Each row is a point on a tangle of strands that fork, close into loops and nearly touch. The rows are in no order.
Points whose rows are less than 65.3 apart are linked; no others are. Some points are linked to none.
K_959: [-14  37  21  12  13  -8 -18 -22  11  31   6  22  12  12   2  22 -20   0
 -20  -5  17  -9  25  13 -40  16  10   1   6 -36  15]
K_681: [-10   3 -15 -16   6   4  -5  11 -16  -6 -15   3 -12  -9  20 -26  13 -20
  12 -15 -11  10   0   1  -1   8 -22   6 -20  16  16]
K_913: [  8  26  -8  32  12 -28  -7   3  21  12  25  14 -11   8   4   7  -3  29
 -39 -11 -21   2  21 -14 -41 -17  -2 -13  24  12  32]
K_259: [ -6  38   4  26  16 -24 -13   1  13  15  13  26  -8  -1  18   5  -7   7
 -32 -24  -7 -11  22  -7 -31  -9   0  -6   4  -1  30]
K_492: [ 21  14 -26  24   3  13   3  -4  15 -12 -11  13  23 -25  17 -25   2 -16
  10 -49 -37 -38   9 -15  -1 -29  12  15  -4  20  40]
K_280: [ -8  12  -2  21   9  -4   5  -7  10   4  15  13 -16  27   8  -7   2  28
 -11  27  -6  13   9  17 -36  13 -12 -11  -6  14   1]
K_733: [ 16   4 -17  12  13   7  14   1  13 -11 -27   9  14 -35  41 -28   2 -14
  11 -46 -21 -28   2 -13  16 -28  15   2   2  15  10]
K_612: [ 11 -17   0  11  -8  17  13  -9  10  -8   9  -1  17   5 -12  15   4  25
  -7  13 -20  -3   3   0   8  -5   8  -4   1  -1  -1]
K_153: [  2 -17  17   4  -8   9  26  -3  -2  -1   4  -3 -11  29   2  -1  -7  27
   9  52  12  10 -15  18   7  22  -2 -15  -5   4 -49]
K_992: [ -3  18  13  14   4  41  15 -17   5   4 -10  25  16  34   8 -13  -5  13
  16  27  -5  -3  15  27 -27  23   1  -3 -24 -13  -3]
K_772: [ 21 -15 -18   8  16  -2  23   4  15 -21 -33  -5  20 -34  42 -33   0 -17
   7 -34 -18 -25 -11 -18  45 -28  24   2  21  12 -13]
K_778: [ -9  14  -2 -12  12 -12  -8  18  -9  -5 -15  12 -18 -20  34 -22   2 -29
  -3 -27   9  -1  -4  -1   1  -2 -11   3   1  10  14]
K_320: [ -6   5 -15  -5  12  40  -2  -5  -7 -16 -39  18  14 -15  19 -38   1 -26
  33 -26 -17 -10   4   2  -3   2  -2  14 -22   9  11]
K_760: [  2 -27 -28 -15 -14  -9  23  11 -13 -31  14 -19 -27  12  -3 -19  30  18
  20  31 -21  18 -19   4  15   6 -20   2 -12  33 -11]
K_854: [  9 -28 -21 -10 -12  19   8   0  -6 -27  12  -9  13  -3 -37  12  24   9
  11   4 -41   4 -11  -7  30  -6   1   9 -18   7  13]
K_726: [ -7  24   2  26   9  19   6 -15   5   7   1  29  -2  35  13 -10  -5  27
  -2  29 -11  -6  22  20 -42  18 -11  -1 -19  -4  11]
K_246: [ 27  14 -17  32   9 -31   5  13  18  -5 -11   9  -8 -22  54 -32   4   2
 -10 -42 -12 -33  15 -19   8 -33  14  -5  25  30  21]
K_222: [-13   8  -7  -8  -1 -14  10  14 -11  -4   3   1 -36  17  29 -37  13   3
   9  15   0  22   0  13 -24  16 -25  -8 -12  21  -3]
K_944: [ 22  -4  38   7   0 -16  25   2  15  10 -19   1   8 -13  38  -6 -22  -1
  -6  -5  35  -9 -11   2  40  -4  27 -20  29  -6 -47]
K_445: [ 29 -31 -11  20 -10  -7  32  -6  10 -18   1  -8  -3  10  15 -12  14  30
   3  17 -28 -10  -9  -7  30  -5  11   5  12  12 -27]
K_484: [  2   9  30  -3   2  -2 -18  -6   6  22   6   6  36 -19 -21  41 -16  -8
 -22 -23  17 -11  11 -12  -1  -7  20  -2  22 -35  13]
K_260: [-17  16  11   3  -2  51   7 -21  -6   3 -28  22   9  31  10 -23 -15  -5
  22  20  11  -1  12  37 -21  32   1   5 -39 -23  -7]
K_308: [  4   6 -25  17  -4  57  20 -24   4 -17  -4  15  20  18  -4 -26  11  19
  31  12 -45 -24  12   4 -22   1   1  22 -31   9  29]
K_536: [-20  34  17   9   6  -6 -34 -17  -1  36  14   3   6  24 -20  35 -23   7
 -27   7  30   3  22   9 -50  10   3   8  15 -40  13]
K_157: [ 31 -22 -39   9  -9  25  24  -6   4 -26  -8 -11   3  -3   3 -27  26   8
  27  -7 -44 -23  -7  -8  25 -24  14  18  -8  27   6]
K_472: [-21  43  15   3   4 -32 -26   4 -11  34   1   0 -37  14  20  -7  -8 -15
 -20  -4  43  20   6  16 -34  20 -12  -5  13  -5  -6]
K_489: [ 25  -2 -16  23   2  17  26  -6  14 -13  -7   9  10  -4  21 -26  14  15
  13  -5 -36 -21   5  -8  10 -12  10   7 -10  15  14]
K_123: [ 18 -19  -4  15 -15  19  15 -14  24 -11  21  -9  33   0 -23  25  22  37
  -8  13 -45 -14   1 -16  22 -15  11   9   9  -8  14]
K_30: [-10  -4  10   0  -5  -6 -19  -4   2  24  27 -16  -3  20 -38  44 -19  26
 -25  35  27  17  -2   2 -29   6 -10 -10  18 -11 -11]
K_424: [ -9  12  14  -6  -3 -38 -16  10  -4  28  27 -19 -40  18 -15  24 -34   9
 -28  24  55  39 -14   2 -31  10  -8 -25  31  13 -33]
K_901: [  9  17  33  -9   2   2 -20  -7   6  27 -12   1  25 -18  -6  33 -24 -12
 -11 -26  45  -8   4  -5   9   0  22  -7  16 -39  -7]
K_235: [-18 -24  -5  -4 -18  69   9 -26   1 -20  10  -8  23  24 -48  15  19  20
  25  32 -34   0  -6  10  13   9  -1  12 -28 -19  15]
K_570: [-10  24   2  -1  15  20   5  10   1  -2 -55  11   0 -14  55 -40 -20 -40
  14 -29  17  -7  -8   6   9   5   1  -4 -11   8 -11]
K_329: [  7 -26 -24   7 -12   3  23   7  -6 -24  22  -9 -26  31  -8  -9  23  38
  11  51 -31  16 -12  12  -3  12 -19 -11 -10  28 -14]
K_805: [ 14 -25 -16  -9  -1  16  26   0   0 -27 -22  -5  10 -12  18 -19  11  -9
  28  -7 -17  -9 -20  -5  41  -9   6   1  -8  11 -23]
K_325: [ 29 -23 -50  -8 -12 -11  16  21  -2 -35 -16 -16  -9 -23  26 -44  27 -15
  23 -32 -27 -23  -7 -20  42 -29   9   7   9  39   1]
K_836: [ -8  -5 -16  -6   9  57   9 -11  -2 -24 -34  11  24   1 -13 -27   1 -18
  42  -8 -26  -1  -8   7   4   7   1  14 -26  -2   8]
K_92: [ 33 -41 -12  10  -7 -12  28  -8  16 -28  19 -19   7   5  -2   0  21  36
  -5  29 -41 -20 -12 -15  51 -19  20  12  26  10 -23]
K_401: [ -6 -23  11  -9 -14  35  -3 -11  -6   4  11 -10  12  23 -38  25   1  12
   9  31  14   7 -10  15   2  20  -4  -2 -19 -27 -18]
K_802: [ 19 -30  -3  -9   0 -32  20  20   1 -22   3 -14  -3 -17  11  -1  13   5
   4   0 -13   3 -19 -13  44 -17   0  -4  17  21 -23]
K_358: [ -6   2 -38  -7  14  27   3   7  -9 -29 -39   4  12 -19  18 -43   3 -33
  33 -37 -27 -12  -7  -4   9 -13  -9  16 -18  27  14]
K_809: [ 18  13   3  39  17 -31  -3  -3  34  11  23   7   0   9   8  16 -16  37
 -44   0 -10  -1  12 -14 -19 -26   8 -24  41  11  10]
K_740: [ 10  15 -40  16  10  31  -5   0   5 -18 -24  14  24 -24  10 -43   0 -27
  27 -50 -39 -36  12 -19 -11 -29   9  26 -19  19  39]
K_98: [  1  20 -26  22  10  41   7 -14  -4 -17  -9  24  16   3   3 -38   5  -5
  30 -14 -41 -35  22  -4 -32  -5  -3  28 -33   9  46]
K_892: [ 15 -19   4   1   1  -9  27   7   2 -16 -18  -4  -1 -12  22 -18   1  -4
  12  -1  -5   0 -13   0  36  -1   3 -12   5  14 -29]
K_132: [ 19 -19  22  19  -1 -18  34   0  23  -1   3  -7 -11  22  26  -4 -19  28
 -14  41  12   1 -11   8  21   9  13 -20  31   5 -56]
K_883: [ -3 -20 -19 -20  -3  28  17  -2 -14 -28 -17  -2   5   0  -1 -14  14  -3
  37  10 -17  10 -15  10  21   8  -4   4 -27  13 -15]
K_899: [-13  -6  12 -18  -6  20 -18  -5 -15  15   6  -6  -2  21 -35  24  -2  -1
   9  18  36  12  -5  12 -15  24  -1   2 -16 -30 -14]
K_347: [-22  16 -29 -10   0  24  16  12 -15 -30 -48  11 -17  -9  46 -69   9 -29
  31 -23  -1 -11  -3  -6  -1   0 -19   6 -20  34   7]
K_406: [-11 -32 -10 -29 -11  -1  -6  14 -24 -19  20 -16 -13   6 -36  19  24  -5
  20  19  -3  27 -18   6  17  18 -25   2 -27   9 -12]
K_602: [ -5  40  21   9  14 -21 -20  -7  11  30  13  20   9 -11  15  23 -18  -9
 -30 -34  17 -11  22   0 -23  -4   8   1  14 -19  20]
K_941: [-17   0   3  -3   0  16 -19 -10   1   4  22   5  28 -12 -46  39  16   7
 -15  -6 -27  -4  19 -11 -14  -6   2  16  -1 -31  55]
K_348: [  7 -42   6  15 -10  -3  28  -4   5 -13  13 -14  -8  34 -12   6   4  47
  -6  55  -8   7 -14  16  10   5  -3 -15   2   6 -45]
K_400: [-26  16  15   9  -4  30 -15 -19   7  17   7  15  21  20 -38  21  -5   7
 -10  17  -7 -10  22  12 -34  11   4  10 -14 -43  27]
K_742: [-17  -7   3 -23  -2 -23 -18  14 -18  12  22 -20 -28  11 -30  26  -2   0
 -10  24  34  35 -14   7 -15  16 -17  -6   0  -2 -18]
K_130: [  6  -5  40 -22 -13 -42  -9   7  -7  17   2 -19 -12 -17   4  19 -21 -16
  -2  -4  61  14 -19  -4  25   7  11 -18  23  -3 -49]
K_239: [-13  -5   2 -23   5   8 -24   0 -14   4  -4  -1  12 -24 -13  16   9 -32
   0 -29   0  12  -1   2   6   5   1  16 -16 -16  22]
K_991: [  9 -10  16  -3  -3  -2  20   1  -4  -6 -10  -2  -8   9  15  -9  -4   8
   7  19  12   5 -11  10  17  14  -1 -14   0   2 -33]
K_728: [ 23  19   3  38   9 -40   5   1  31   9   7  12  -6   0  40  -1  -9  34
 -33 -12  -8 -13  13 -15  -4 -25  14 -17  41  14   3]
K_513: [  6  -6 -17  14  -6  54  17 -17   7 -23  -4   4  37  -7 -19  -6  13   9
  25  -8 -54 -23   6 -11   6 -20  16  21 -12  -4  34]
K_893: [ -9 -17  23  -3 -16   6  -1  -9  -8  16  12 -24  -6  36 -38  26 -19  30
   5  54  43  12 -13  17 -19  27  -4 -18 -11 -16 -40]
K_252: [ -7  11  11  -4  -4 -51  -8  23  -2  23  19 -13 -54   8  10   0 -19   1
 -32  13  30  39  -8  -3 -21   3 -13 -29  28  26 -20]
K_16: [-26   5  16 -11  -9  23 -36 -24  -1  26  13   8  32  -1 -57  45  -8 -17
  -3 -11  10 -12  16  -3 -27  12  10  21   2 -59  50]
K_599: [-22   6  -1 -17   0   7   2   9 -22  -4  -2   2 -26  23  15 -20  12  -9
   7  20  10  20  -5  19 -15  29 -27   0 -25   7 -10]
K_379: [ -1 -35  21 -41 -15 -28   1  10 -14   3   1 -29   1 -22 -16  21 -11 -26
  16 -10  42   9 -35  -4  59   3   7  -3  -3   0 -54]
K_50: [  2 -29  32 -32 -24 -16  -1  -5  -9  15  12 -32   7   0 -31  24 -26  -2
  11  21  64   5 -25   0  24  11   8  -6  -4 -16 -56]
K_878: [ 16  14 -27  39  -6  20  19 -12  18 -12  24  14   5  10   0 -11  17  35
   0  -6 -48 -31  24 -13 -31 -14   5  11 -12  15  42]
K_560: [ -8  23 -13  14  14  24   3  -3  -4  -1 -14  24   1   1  24 -30   8 -11
  11 -14 -26 -10  18   5 -27   3  -6  20 -23   1  37]
K_214: [ 11   1  31  -2   8   4  19  -2  10   8 -33   4  15 -14  28  -4 -25 -17
   5 -15  26  -7 -15   7  33  -2  25 -15   9 -18 -36]
K_797: [ 25 -20 -21   6  -6 -39  32  17   9 -17   3 -14 -37   8  37 -39  16  18
   6  14 -13   0 -12 -15  26  -8   3 -16  23  37 -22]
K_689: [ -8   9  -4   4   7  19 -17 -12   2   3   8  12  24 -11 -22  15  14  -3
  -1 -14 -28  -9  19  -4 -10  -4  -2  16 -12 -11  43]
K_593: [ 13   7  -5  21  10  29  18 -15  14  -5 -14  15  24  -2  13  -7  -5   9
   6  -9 -24 -26  15  -4  -2  -8  16   2  -9  -3  22]
K_971: [  2  12   9 -13  11 -11  -7  15  -7   1 -24   0  -8 -32  35  -7  -6 -36
  -1 -39  23   1  -8  -6  21  -4   1  -7   8   6  -4]
K_327: [  8   0  17  20  -1  -1   9 -10  20   7   7   6  12   6  -5  19  -8  30
 -17  16  -1  -2   7  -2  -3  -4   6 -13  12 -10   1]
K_788: [  1  11  26 -20   6 -30 -30  14 -10  25   4  -5 -11 -12 -12  30  -8 -18
 -15 -16  48  16  -5  -8  -6   6   2  -3  15 -15  -9]
K_667: [ -6  -2  16 -16   1  56   6 -13   3   7 -47   2  32  10  -5 -11 -29 -28
  32  -5  28  -5 -14  24  13  13  21  -2 -25 -32 -29]
K_849: [ 23  -8   8  14   3 -26  12   2  21   3  11   1  -2   0  17   7  -1  28
 -16  13  -7   1   0  -9   8 -12   8 -16  24  10 -13]
K_578: [ 20  -7  43 -12  -9 -35  -3  -9   9  25   3 -22  10 -10  -4  27 -31  -1
 -13   4  64   1 -11  -5  22  -3  17 -18  24 -19 -53]
K_148: [-33  35 -11 -14  13 -13 -21  18 -24   2 -25  11 -36 -15  37 -41  12 -59
  -1 -30  14   3   5   7 -15   8 -26  18 -11   8  30]
K_89: [ -3 -27 -25 -10 -10  61  13 -20  -5 -35   1  -8  29  10 -50   1  23  11
  36  16 -53  -1 -13   0  24  -1   8  20 -34  -4  19]
K_177: [ -5 -31 -17 -23 -10 -12  16  10 -21 -20  18 -15 -17   5 -16   7  20   9
  14  23 -12  25 -19   8  18  10 -24  -8 -10  20 -26]
K_563: [  9  -3  19 -20   6 -28 -12  21  -6   6 -15  -6   1 -40  19  11  -7 -35
  -8 -36  27   8 -14 -15  37 -10  10 -12  14   0 -13]
K_152: [  0 -48  25 -33 -22 -31  -1   8 -10   2  11 -31   0  -3 -34  32 -10 -10
  16  15  43  15 -28   3  40   8   0  -2  -8  -5 -60]
K_454: [  5  -2   5   9   2 -17 -16   0  11  12  31   4  14  -8 -30  42  -7  20
 -34   1  -7  13  14 -14 -20 -14  -4  -3  25  -3  26]
K_753: [ -9 -24  -9 -32  -5  24  -3   4 -21 -24   3  -5   6   0 -29   5  20 -10
  26   6 -10  11 -19   8  29  13 -11   5 -34   0  -9]
K_270: [-25  40   8  -8  14   6 -12   8 -15  11 -51  13 -10 -21  53 -39 -14 -59
  12 -44  25  -8   6   7  -4   2  -4   4  -7  -2   2]
K_68: [ 25 -39 -15   7 -11   2  17  -9  14 -24  22 -23  22   2 -32  29  28  31
 -10  25 -42 -20 -12 -23  40 -21  12  12  17  -2  -6]
K_335: [-30  44   6  -5  11 -22 -31   9 -27  21 -14  14 -26 -12  32 -16   2 -54
 -12 -28  26   9   9  11 -26  11 -17  19  -5  -9  26]
K_62: [  4 -23 -14   8  -8  25  13  -6  -3 -23  21  -8  -2  27 -28  11  22  41
   6  47 -35  11  -8  14  -4   8 -14  -7 -18   9  -2]
K_948: [ 24 -15 -69  -3 -17  38  11  -8  -4 -36  -5 -12   1  -4 -12 -31  35  -1
  39 -22 -52 -13  -7 -15  16 -31   6  25 -22  38  22]
K_984: [  0 -17  10 -12  -8  37  15 -14  -7  -5  -8   0  15  19 -11   7  -6   7
  18  23   6   5 -10  22  11  21   4  -3 -29 -16 -24]
K_522: [  9 -25  10   6  -5 -17 -14  -1  15  11  29  -9  19 -11 -39  51   4  25
 -35   6  -5   9   1 -19  10 -16   3  -8  30  -7   2]
K_518: [  4   9  11  24 -10   7   5 -15  27   4  18   9  39 -18 -31  40   0  32
 -27   3 -31 -19  23 -22  -3 -23  16   1  22 -24  41]
K_537: [-15 -10  -1 -15  -1 -10 -22   9 -19  10  20  -2 -10   2 -28  21  13  -2
  -6   5   6  21  -4   4 -13  15 -19   5  -6  -2   4]
K_904: [ 14 -10  45  13  -7 -23  21  -6  13  18  -7  -7  -6   8  25   1 -30  15
 -14  23  35   2 -12   8  17   4  18 -23  26  -9 -54]
K_413: [ 10   7  35 -17  -1 -16 -21  -4  -4  21 -12 -14  21 -28   2  31 -21 -29
  -6 -36  61  -6 -11  -9  22   1  24  -4  21 -32 -27]
K_798: [-23  -9   8 -48 -12 -35  -9  29 -27   0  16 -16 -37 -10 -14   8   9 -29
   8   7  33  34 -21   6  12  21 -31  -5  -6  15 -23]
K_891: [  8 -13  35  -8  -9 -12  -5  -3  -1  16  10 -24   9   6 -23  36 -23   9
  -5  18  54   8 -13   3   5   5   6 -10  11 -20 -38]
K_352: [ 13 -34  15  20  -2 -21  29  -4  21  -5  16 -12 -12  27   4   3 -12  50
 -22  56   2   7  -8   5   6  -6   4 -15  28   8 -48]
K_737: [  2  18  29 -30  -2 -20 -30   3 -17  26  -4 -21  -3 -21  -4  26 -19 -26
   2 -29  72   7 -13 -11   8  10  11   2   6 -26 -19]
K_546: [-25  15  13  -9   5   6 -42 -15 -17  28  10   5  18   9 -44  32  -1 -24
  -9 -12  31   0  19   8 -33  20   7  29  -5 -51  34]
K_620: [  1   8   3   0  12  25  22  -3  10  -6 -60   9  16 -13  48 -44 -24 -18
  23 -17   8  -7 -11   7  24  -1  13 -17   2   5 -27]
K_640: [ 27 -12   1  29  -2  -8  29  -6  22  -6   6   0   0  18  23 -14   9  45
 -10  23 -19 -15   3  -5   4  -6  15  -9  18   9 -13]
K_428: [ 12  30   1  21  18 -19   5   7  16  13 -13  23  -1 -22  47 -15 -14  -4
 -17 -40  -3 -22  17  -8   3 -19  13 -10  13  11  22]
K_457: [ -4 -19  13 -25 -12 -41  -6  19 -15   4  29 -25 -31  -1 -26  29  -6   4
 -10  26  29  38 -24   2   2  15 -16 -15   8  14 -36]
K_297: [ 18 -35  -1  -6 -10 -31  -5  11   8  -9  34 -24   7 -21 -31  40  14  17
 -24   4 -16  13 -11 -24  33 -17   4  -2  24   9 -11]
K_953: [-15  10  15 -30   1   5 -14   9 -20   7 -23  -2  -8 -12   7  -4  -3 -41
  15 -13  37  12 -12   9  10  18  -1   1 -10 -10 -17]
K_436: [ -6   1   4  -8  12  47  22 -10   6  -4 -50  16  25   4  22 -28 -20 -20
  26  -3   6  -8 -13  17  14   7  15  -3 -17  -7 -25]
K_887: [-21   2  -4  -9   9 -22 -34   9 -11  19  32   1  -9   2 -34  31  11  -1
 -26   4  -1  28  14  -2 -34   4 -23  14   3  -7  30]
K_782: [ -1  -1   7  -7   7 -35 -22   4   1  25  37 -13 -21  15 -37  42 -33  17
 -40  24  32  33  -5  -7 -32  -1 -13 -20  33  10 -19]
K_176: [-22  26   4  22  -2  39  -2 -28  13   9   6  27  23  16 -19   3  -5   8
  -3  12 -30 -28  35  12 -37  10   2  12 -24 -25  41]
K_227: [ -6   1  19   1  -8   6 -15 -10  -3  24  13 -16  -8  38 -38  34 -25  27
 -13  41  44  10   4  19 -40  21   0 -12   1 -24 -26]
K_975: [ -4  20  -8  15   9   2 -16  -6   1  -1  12  18  15 -17  -9   3  12  -6
  -9 -27 -42 -16  32 -17 -27 -14  -8  25  -8  -2  56]
K_558: [ 16 -30 -12  -9  -1  -8  13   4  -7 -23   5 -16  15 -19 -17  16  19   3
   1  -1 -24   3 -16 -15  42 -17   5   2   1  10  -7]
K_682: [ -4  36  -9   8  14 -24  -2  27   0  -5 -24  16 -17 -28  66 -49  -3 -30
  -9 -50   6 -21  12 -13   6 -17  -5  -7  11  24  27]
K_355: [-13  10  15  -9   7  22 -18  -9 -14  21  -7   6   6  10  -9  16 -10 -19
   8  -5  31  -3   7  12 -15  20   2   5 -19 -33  -3]
K_877: [  6 -22  14 -28   9  -8  -3  19   1  -4 -21  -9  16 -42  12  11 -10 -38
   7 -32  16   1 -24 -15  52 -13  15  -4  11  -6 -27]
K_19: [-26  28  -9   6  15 -15 -23   3 -14  15   7  16 -15   3   9 -13  11 -21
 -10 -14 -10   4  24  11 -44  10 -19  23 -13  -2  40]
K_957: [-16  19 -14   7  14 -25 -35   7  -8  17  25  10 -29   0 -12  12  14 -10
 -25  -1 -11  16  25   6 -47   5 -22  13  -3  -2  42]
K_357: [ 17 -20  10 -17  11  14   8   3   7  -8 -36  -1  29 -27  10  -1 -19 -29
  13 -25   8  -9 -16  -3  41 -12  23  -5   5  -7 -31]
K_879: [ 38 -17 -31   6  -6 -19  18  15   6 -22  -3  -8 -13 -20  32 -32  19   1
   0 -19 -25 -16   0 -20  35 -28   7  -3  19  29   7]
K_63: [  4 -23  32 -20  -5 -35  11  12  -5  -1  -9 -24  -3 -17  14  15 -15 -14
   2  -3  37  10 -23  -2  50  -4   7 -11  16   0 -53]
K_958: [ 19 -40  -1  -6  -4 -54   4  14  10  -7  32 -25 -16  -8 -20  21   4  22
 -23  24  -6  24 -20 -16  20 -18  -5  -9  29  28 -27]
K_126: [-20   6  22   5 -17  33 -17 -30  11  24  15   5  33  24 -49  42 -18  20
 -12  28   8 -13  21   7 -31  16  10  -3  -4 -54  22]
K_769: [ 30 -10 -36  14  -7 -34  18  19  11 -17   9  -9 -33  -7  37 -37  20  20
   1 -10 -21 -10   2 -22  19 -20  -1 -10  26  40   6]
K_104: [  9   6   5  25   3 -12  -9  -6  21   7  29   3  24  -2 -23  38   1  33
 -41  -6 -26 -11  21 -16 -14 -27   7  -7  29 -12  28]
K_687: [-32  57  17   2   7 -29 -33  -2 -19  32  -9  11 -36   7  34  -9  -6 -38
 -15 -19  42  15  13  13 -33  14 -12  12   9 -19   9]
K_800: [  4  -4   3  15  -6  46  13 -21  11  -6  -5  11  40  -4 -17   2  -2  10
   9  10 -40 -21   5   1   2  -8  19   3 -14 -18  21]
K_47: [ 12  27 -27  15   7 -27  -3  22   4  -7  -8   9 -23 -25  50 -43   8 -13
  -6 -48 -10 -28  19 -19   1 -24  -5  -2   9  32  41]
K_418: [ -3  10  13  -6   7 -24 -33   8   2  23  22   0   1 -13 -16  34  -4   1
 -27 -11  21  11   7  -9 -12  -2  -6  -2  23 -13  11]
K_245: [ 18  -9 -48  -8  -8  -8  -6  16  -5 -24   6 -12 -15 -32  -4 -17  41 -14
  11 -32 -40 -11   2 -20  14 -27  -8  16 -10  35  41]
K_430: [ 17  18  15  25  13 -41   4   7  24  10   0   9  -5 -14  40  -1 -13   8
 -26 -26  11  -8   5 -17   8 -16  13 -16  34   8   8]
K_824: [-26  30   9   3   7  -9 -47 -15  -7  34  19  15   6  14 -31  35  -6 -13
 -22  -8  21   2  27   6 -43   7  -4  21   3 -43  37]
K_146: [-26  -4  10  -9 -15  29 -31 -15  -1  10  19   5  32  -3 -68  42   5   3
  -6   4  -5  -7  16  -4 -13   4  -2  13  -7 -46  48]
K_189: [ 14  -3 -52  -1  -5  40   3  -1  -1 -26 -22  -1  18 -18   2 -35  22 -16
  37 -37 -46 -23   3 -22   7 -29   3  36 -21  33  35]
K_218: [ -3  22 -14  15   0 -26  12  19   7  -3   6   5 -45  18  44 -42   3  16
  -4  14  -3   7   5   6 -29   4 -16 -21   6  37   6]
K_524: [ -1  19  22  13  -2  13  -6 -14  14  20   6  17  40  -6 -23  37 -10  15
 -19 -13  -6 -16  23  -6  -9 -13  19  -3  16 -33  31]
K_108: [ -6 -35   7 -19 -15 -53   3  22  -7  -7  31 -30 -28  -4 -25  22   3   8
 -11  30   6  30 -21  -4  22  -6 -17 -13  12  28 -42]
K_96: [-18  39  -8  24  17   2 -10  -9  -5   8  -7  31  -1   8  17 -30  -3 -23
   3 -16 -16 -15  28  10 -42  12 -14  29 -23 -10  36]
K_512: [ -8  13  -4  27  -5  49  10 -26   9 -10   5  25  22  21 -16 -13   3  26
  17  20 -41 -22  21  13 -37   8   1  14 -28  -9  35]
K_880: [-24  21   3  -1   3  -9 -45 -11 -10  36  26  -9 -11  35 -41  39 -11   6
 -17  24  45  14  11  12 -59  23  -5   5   0 -37   7]
K_139: [ -9  28  21   7  -1   7  13  -4  -4  14 -13  14 -16  24  33 -19 -13   8
   6  22  26  10   6  27 -18  23  -1 -19  -5  -2 -21]
K_423: [-18  30   3   5  10 -25 -21   8  -7  29  15   5 -33  22  -7  15 -10   2
 -25  16  24  29  10  18 -49  17 -22  -7  12   0  -4]
K_234: [-13   7 -22 -16   9  13  -2   4 -27 -17  -3  10 -17  10   4 -21  15 -16
  19   4 -11  15   1  16 -13  20 -18   7 -31  15  12]
K_295: [-14 -20 -15  -5  -9  40   7 -12  -8 -21  17  -3   7  23 -50  17  31  31
  13  34 -42   5  -6   6   0  12 -12   9 -26  -5  13]
K_397: [ -2 -12  17  -7  -7  60   9 -16  -3  -3 -30  10  28  22 -10  -7 -19  -3
  32  22  15  -4  -7  30  11  23  17  -1 -27 -28 -28]
K_302: [-27  10  -4  -7   4 -10 -29  -3 -16  30  21  -7 -33  31 -33  25  -7  -1
 -18  32  30  23   4  16 -51  28 -21   5  -3 -15  -2]
K_38: [ -1 -19 -33 -14  -3  40  13  -5 -17 -36  -2  -5  15   1 -26 -14  28  -1
  29   1 -44   5 -10   2  25  -4  -4  15 -31  16  10]
K_8: [ -8  -3   2 -28 -12 -38   5  37 -12 -11 -10  -8 -39 -20  31 -23  13 -30
   2 -16  11  19 -16  -8  28  -1 -20 -12   8  31 -10]
K_135: [  7  -6 -46 -12   2  10   3  13  -9 -25 -26  -7   1 -26  21 -34  22 -24
  22 -36 -29 -12 -11  -7  26 -24   1  10  -8  29  13]
K_25: [  9 -19   1   3  -5 -39  23  19   6  -6   9 -14 -33   9  30 -19   4  19
 -12  26   2  16 -15  -4   9   0  -6 -15  25  26 -33]
K_707: [-15  35 -15  -3  11 -12 -13  24 -15  -6 -23  13 -21 -24  49 -44   3 -42
   1 -35   6  -6   5  -4  -6 -10 -18   3  -8  22  31]
K_557: [-17   7  -4  -3  11  56   5 -17 -10 -15 -36  20   9  17   2 -36  -6 -18
  41   6  -9   3   7  23 -16  22  -4  10 -39  -7   4]
K_395: [ 10  11  -5  21   5  -9  17   3   9  -3   2  15 -19  19  36 -23   4  16
  -8  10  -6  -5  13   5 -19   4  -5 -14  -3  15   3]
K_138: [  0  -8   5  -5  -5 -58   7  30   6   2  13 -20 -43  -5  19  -9  -6   8
 -22  17  12  33 -12 -11   5  -2 -11 -31  29  30 -20]

A tip is a point with one link. Name the tips that can be reached along the links from each point below, in the order of the rows.
K_782 => K_893, K_975
K_948 => K_772, K_513
K_742 => K_126
K_984 => K_270, K_355

How many points has the smallest loop of links through each point below? Write none if it is on no loop.
K_612 => 8
K_62 => 11
K_38 => 7
K_423 => 20
K_891 => 7
K_413 => 10
K_546 => none
